Points, in no order, along strands that fork and pass close to each other.
(in the rows, 128 means zero)
Points whose rows are less than 77.9 apart are linked; no others are. Some points are linked to none.
J111: [ 91 148 114 107 122 137  94  70 116 124 121 154 149  90 129 115 105 204
 113 176  91 189 139]
J345: [117 123 165 147 136 141 111 202 149 178 150 112 144 122 142 128 121  96
 182 134 156 135  75]
J464: [153 129 142 120 121 112  54 172 128  99 125 171 115 149 139  81  78 103
 132 131 163 165  99]
J947: [116  99 115 163 157  95 150 105 102 149 124 160 121 102 127 146 163 125
  50  98 110 126 185]
J661: [137 131 181 130 131 152  59 185 124 119  91 154 120 120 164 114 125  82
  65  97 132 177 105]
J890: [144 137 151 116 118 106  79 179 111  90 126 173 113 154 120  86  78  99
 140 127 165 150 111]
J970: [138 132 188 161 173 158 144 176 170 187 169  73 149 113 150 151 114  78
 177 124 143 128 114]
J848: [130 130 125 116 157 109 147 121 104  91 132 144 109 179  78 116  84  90
 111 129 135  96 155]
J923: [115  85 113 159 158  87 147  93 102 134 150 157 110 115 120 130 155 135
  76  92 123 126 197]
J401: [128 150 139 109  73 144 178  82 137  82 140 145 161  95 125 123 132 160
 167 109  85 147 183]
J828: [110 124 177 165 169 142 152 184 173 201 169  83 141 116 156 152 132  87
 177 132 153 119  98]
J301: [155 142 105 116 174 146  93 101  99 101  89 152 132 129  94 118  97 102
  55 155 124 142 164]
J640: [123 142  74  87 148 112  98  91 102  97 110 157 133 127  76 119  99 151
 130 165 115 136 144]
J190: [149 120 108 135 139 146  39 132 151 161 120 118 143 136 140 125 126 162
 117 164 127 160  56]
J789: [120 123 179 144 127 138 105 209 144 157 141 119 139 108 152 114 124  83
 206 141 159 147  71]
J867: [137 183 143  74  76 137 139 105 142  95 132  61  98 146 140  97  75 163
 107 129 127 169 131]
J420: [177 105  84 130 136 132  49 132 123 121 110 116 148 145 116 153 167 130
  98 122 113 179 110]
J110: [108 109 163 158 146  64 128 169 184 154 167 119 110 127 169  86 156 117
 109  70 176 126 140]
J611: [116 146 127 122 118 142  82  79 133 147 120 128 155  96 136 112 110 211
 108 175  89 184 124]
J633: [ 90 133 180 133 129 115 100 200 127 138  86 182 109  87 167 113 140  72
  78  97 124 153  99]
J701: [ 78 122 128 112 109 162 205  44 121  62 112 157 130 105 158 153 152 155
 158 135 100  87 152]
J242: [130 145 149 137  92 140 174 147 121 154 148 119 120 144 122 151 131 159
 141 142 126  84 119]
J741: [112 118 134 152 175 115 151 110  96 131 121 161 118 131  94 131 107  93
  63 128 121  99 171]
J404: [161 140 187 146 142 160 144 173 159 175 157  75 156 130 139 133 112 104
 169 134 134 122 124]
J636: [134 139 180 130  74 122 144 203 114 114 127 144 109 128 162 113 129 109
 193 149 160 124  80]
J859: [174 135 135 162 169 170 105 116 149 173 142  75 189  87 123 134 132 137
 169 136  99 151 136]
J118: [174 182 106 108  66 137 180 138 167 108 109  83 108 144 171 108  88 125
 136 110 148 110 133]
J466: [124 140 127 130  94 156 200  94 111 118 130 123  90 136 143 154 137 163
 135 140 114  62 128]
J960: [117 122 127 155 103 142 152 109 117 148 140 173 168  93 118 145 157 176
 179 141  95 119 155]
J66: [167 115  66 116 136 125  55 113 115 122 107 140 149 131 116 145 149 155
 108 144 115 172 117]
J2: [133 130 189 135  89 120 127 210 123 135 133 132 122 115 161 108 133  99
 210 153 159 136  79]
J274: [ 79  86 101 125 128 124 169  69  98  80 156 194 121 130 118 145 159 156
 174 133 128  96 166]
J504: [167 186 146 117  69 152 181 150 154 111 115  93 115 146 167 113  95 128
 130 116 136 109 121]
J419: [177 109 117 132 134 141  50 146 132 124 120  90 137 144 120 145 166 104
  78 103 116 177 102]
J255: [128 142 128 130 127 137  77  88 144 161 122 114 149 106 148 107 110 202
 102 175  91 180 100]
J986: [111  78  96 146 144  90 149  82  90 109 167 157  99 134 105 142 159 149
 134 110 138 104 178]
J151: [157 114 101 137 137 150  35 150 154 149 126 109 134 145 132 130 138 123
 122 137 144 163  57]
J908: [160 116 159 131 124 145  42 173 142 114 102 141 118 142 166 100 123  86
  87  97 142 184 100]
J264: [129  92  92 162 142 106 113 151 140 195 141 108 150 116 112 156 164 125
 148 122 129 125 106]
J796: [ 89 101 152 138 138  89 138 175 172 176 189  93 101 143 160 133 175 138
 155 116 202 112 114]
J214: [165 137 129 166 170 183  92 124 150 173 131  70 180  87 126 139 131 135
 153 147 107 153 111]
J459: [140 124  57 109 129 126  71 101 108 113 105 179 159 116 109 137 142 168
 128 153 110 176 139]
J256: [140 130 109 140 159 134 118 117  90 129  88 161 133 107 103 156 139 102
  45 128 105 142 168]
J219: [116 130 131 126  82 153 208  47 137  69 131 149 131  96 160 143 153 157
 154 106 100 103 168]
J193: [153 170 154 123  86 152 178 136 126 134 133  98 129 138 126 135 116 157
 133 135 112  93 134]
J596: [141 131 126 148 129 139  85 177 136 175 130 117 154 128 107 133 116 143
 150 141 133 131  82]
J412: [115  85 106 156 144  83 119 161 164 199 165 108 132 129 124 142 161 112
 142  99 154 120 110]
J439: [147 158 137 124  85 154 198 100 126 124 124 107 107 130 140 139 123 161
 129 125 104  79 145]
J444: [ 93 132 105 104 126 153 214  38 128  86  68 101 117 116 168 136 108 131
 124 115  93  77 136]
J878: [124 165 139  97  85 142 169  82 120  88 131 123 146  91 111 119 119 171
 146 127  80 146 169]
J579: [141 134 116 134 139 148  57 111 151 163 116 117 150 121 144 120 113 181
 112 176 112 161  69]
J168: [ 91 121 124 138 102 144 169  90 112 110 146 200 154 100 118 149 155 172
 174 133 102 111 155]
J365: [164 120 151 128 128 127  34 164 135 110 107 158 112 149 161  83 103  96
 112 110 151 178  98]
J175: [114 148  92  78 142 117 122  94 100  90 120 143 124 143  66 122  90 142
 139 170 121 113 134]
J902: [123  80 100 155 129  76 133 126 116 167 166 140 116 130 105 145 163 152
 136 111 140 112 153]
J194: [ 95 107 165 141 124 118 156 174 156 178 182  87 100 139 169 152 169 152
 154 129 196 100 118]
J557: [156 178 115  77  64 135 142 118 156 103 127  59 105 144 139 101  82 152
 128 121 137 154 132]
J595: [ 89 143 108  92 130 157 206  54 127  97  53  92 115 129 159 132  91 127
 121 121  93  79 121]
J679: [140  96 105 160 140  81 115 147 153 174 132 106 139 122 127 138 175 100
  84  72 121 136 135]
J200: [146 110 115 146 130  98  85 182 149 160 134 123 139 140 123 122 128  87
 108  87 146 148 108]
J975: [ 85 128 110  98 124 134 188  68  95  85 124 156 121 130 106 150 141 152
 167 155 102  78 136]
J632: [100 101 110 130 111 129 175  91  95 116 162 141  92 134 125 157 160 176
 154 137 142  71 137]
J374: [136 133 177 149 105 143 169 168 140 177 162  99 130 146 143 150 136 144
 153 139 139  92 123]
J78: [ 80 104 116 139 111 133 169  81 111  98 162 202 139 113 124 146 166 169
 182 134 118 102 158]
J558: [133 109 110 157 151 106 137 115  97 144 107 162 133 109 114 153 152 111
  53 104 103 140 176]
J937: [118 121 164 153 135 133 129 190 151 192 155 104 141 127 132 144 129 112
 168 134 152 115  91]
J493: [145 141 160 118 119 101 115 174 103  76 130 174 101 153 122  87  81  69
 141 121 157 139 129]
J21: [123 127 123 143 174 133 136 121  89 129  94 159 124 116  97 142 111  86
  51 138 115 110 163]
J217: [126 138  96  93 147 109 138 105 102  91 124 141 118 164  70 119  87 110
 132 149 125  96 143]
J600: [115 117 171 154 116 137 169 167 148 185 171  94 111 141 162 155 158 144
 150 131 167  94 122]
J319: [101 114 109 122 122 147 188  87  99 103 134 128  77 148 147 157 146 162
 139 140 138  54 118]
J944: [113 124 132 115 194 143 155  79 101 102  93 131 153 155  73 102 108  76
 104 160 112  88 183]
J338: [ 97  77  96 128 146 111 162  71  89  82 161 165 102 144 113 143 165 147
 158 124 137  93 174]
J104: [118 105 189 150 122  54 134 179 159 137 150 147 107 104 176  65 156  82
 144  81 158 144 134]
J379: [152 180 164 115  82 156 164 161 136 122 127 100 128 141 136 123  99 152
 134 141 123 109 113]
J690: [101  94 130 153 146  86 129 178 164 188 182 104 117 142 137 134 160 127
 150 107 178 115 109]
J548: [126 178 148  73  88 145 145  86 120  94 126  70  97 131 125 104  78 171
 100 139 110 161 139]
J511: [125 146 137 116  99 114 146 178 110  95 142 160  94 173 119 118  98 107
 157 142 161 105  94]
J790: [127 116 131 132 167 108 154 113  98 104 140 149 110 167  86 123  96  89
  94 121 128  88 168]
J225: [119  96 180 137 100  49 145 185 138 124 153 142  91 118 172  73 155  81
 170  98 162 140 130]
J87: [119  99 104 143 113  97 147 121 110 155 162 147 117 141  99 150 150 160
 150 134 128  95 132]
J117: [125  96 120 161 150  75 118 152 181 183 145 106 130 126 145 124 171 100
  86  69 144 133 133]
J651: [126 138 174 134 130 136  81 192 127 135  87 159 119 109 160 122 131  76
  62  95 126 164 107]
J705: [165 116 113 145 128 108  75 161 125 143 116 129 139 134 113 135 126  95
  78  91 129 148 120]
J924: [156 145 135 120 156 161  77 122 104 117  85 153 119 125 115 138 110 104
  32 149 125 148 140]
J982: [109 176 134  70  98 154 170  75 105  82 103  83 113 112 116 117  94 161
 114 140  90 140 146]
J594: [136 148 143 103 126 110 138 161 107  64 132 163  99 180 111  99  80  80
 144 135 160 114 112]
J906: [163 123 138 130 142 137  71 153 130 127 105 102 137 134 118 151 169 100
  50  99 102 174 114]
J929: [113 100 117 137 111 115 164 113  98 136 169 141  95 143 108 156 161 173
 151 137 143  79 133]
J523: [147  93  80 153 134  93 102 150 141 173 134 114 149 125 109 152 168 107
 116  93 123 145 124]
J157: [161 140 140 134 147 142  72 143 111 120  95 149 122 135 116 137 107  96
  42 123 132 154 131]
J752: [ 69 159 105  55 144 154 182  93 129  87  53  96 115 176 133 134  94 109
 137 163 128  84  89]
J761: [109 112 190 152 139  62 135 170 178 138 166 134 105 112 186  67 157 111
 121  74 173 137 139]
J984: [128 139 136 112 139 107 152 147 107  82 135 151  96 186 100 107  83  80
 124 126 151 100 133]
J692: [159 130 101 124 127 113  50 151 126 131 119 141 132 149 109 123 100 134
 107 134 150 144  97]
J981: [125 136  61  96 147 121  79  81 104  91 100 176 145 116  93 120 110 151
 124 163 112 158 154]
J853: [170 182 102  78  61 130 156 132 167 112 118  61 113 145 150 110  91 141
 139 119 143 135 131]
J361: [ 90 148  95  95 129 137  87  76 105 115 112 167 146  92 118 120 107 194
 128 185 105 177 138]
J138: [141 141  98 103 177 129 106  83 102  93 100 139 133 141  72 100  87 103
  94 157 120 125 166]
J449: [127 138 131 117  68 149 199  65 146  78 139 146 143  97 144 134 149 153
 165 105  95 117 178]
J236: [106 171 136  83  99 154 165  77 106  88 112 106 127  98 109 124 107 170
 127 146  80 135 147]
J176: [ 72 159 106  49 143 149 163  90 114  79  79  94 117 160 105 133  92 125
 141 174 123  96 105]
J720: [149 131 111 163 176 186  83 135 144 177 125  75 161  89 135 159 154 119
 146 146 116 154  78]
J620: [138 111 117 145 127 114  80 197 144 165 138 124 141 142 110 126 121 112
 144 110 153 135  83]
J398: [150 118 136 164 127 154 138 112 141 163 141 125 202  82 130 139 158 150
 188 123  86 151 169]
J531: [124 149 160 125  79 114 151 198 117 104 139 156  99 155 144 120 115 110
 176 145 163 115  83]
J650: [161 113  87 134 153 153  44 144 146 146 126  83 141 136 124 154 173 111
 126 133 134 171  61]
J667: [172 127 122 133 136 121  71 158 117 133 108 138 128 143 117 130 114 103
  58 105 131 150 130]
J793: [ 75 157 106  77 140 156 199  81 125  99  53 102 109 153 147 140  86 123
 123 144 108  72  98]
J837: [126 118 138 165 106 155 148 115 136 156 142 163 197  81 127 142 162 164
 183 121  93 136 168]
J726: [163 128 130 162 145 160 126 111 150 163 140  98 205  86 130 135 149 141
 185 126  88 153 162]
J969: [126 133 106 102 185 133 128  75 102  84  98 137 146 145  74  97  95  88
 115 160 113 110 181]
J683: [119  79  99 159 140  76 138 104 110 146 166 147 110 131 106 135 160 148
 117  94 135 122 185]
J728: [147 123  91 152 169 178  65 148 151 171 131  80 148 109 124 160 156 105
 138 140 135 158  54]
J500: [ 82 121 115 103 122 160 217  33 122  71  85 130 124 110 165 145 139 142
 146 132  94  79 134]
J438: [112  98 140 155 152  69 121 165 193 173 166 107 120 131 152 101 158 105
 108  70 169 127 133]

A fork is a point with three links. Follow the links from the first point to the second and name the forks in between, in order.
J923, J319 => J683
J690, J379 => J193
J984, J66 => J848
J365, J790 => J594 > J848
J640, J493 => J848 > J594
J531, J848 => J594

A fork is a point with three links, a tip a point with one. Leave the first point through the second and follow the links. Name the first fork or tip that comes.
J365, J908 => J633
J981, J640 => J848
J705, J200 => J596
J274, J338 => J683
J444, J595 => J176
J929, J632 => J193
J651, J661 => J594
J151, J190 => J361

Follow the links from the first point to the second, and from the first to the third. Name the last point that the two ways share.
J87, J338, J558 => J683
J118, J374, J466 => J193
J640, J256, J493 => J848
J741, J464, J640 => J848
J466, J504, J600 => J193

Name the points in between on the shortest way along the links from the first point to the second, in order.
J78, J837 => J168 > J960
J683, J168 => J986 > J338 > J274 > J78
J633, J365 => J651 > J661 > J908
J138, J667 => J301 > J924 > J157
J225, J438 => J104 > J761 > J110
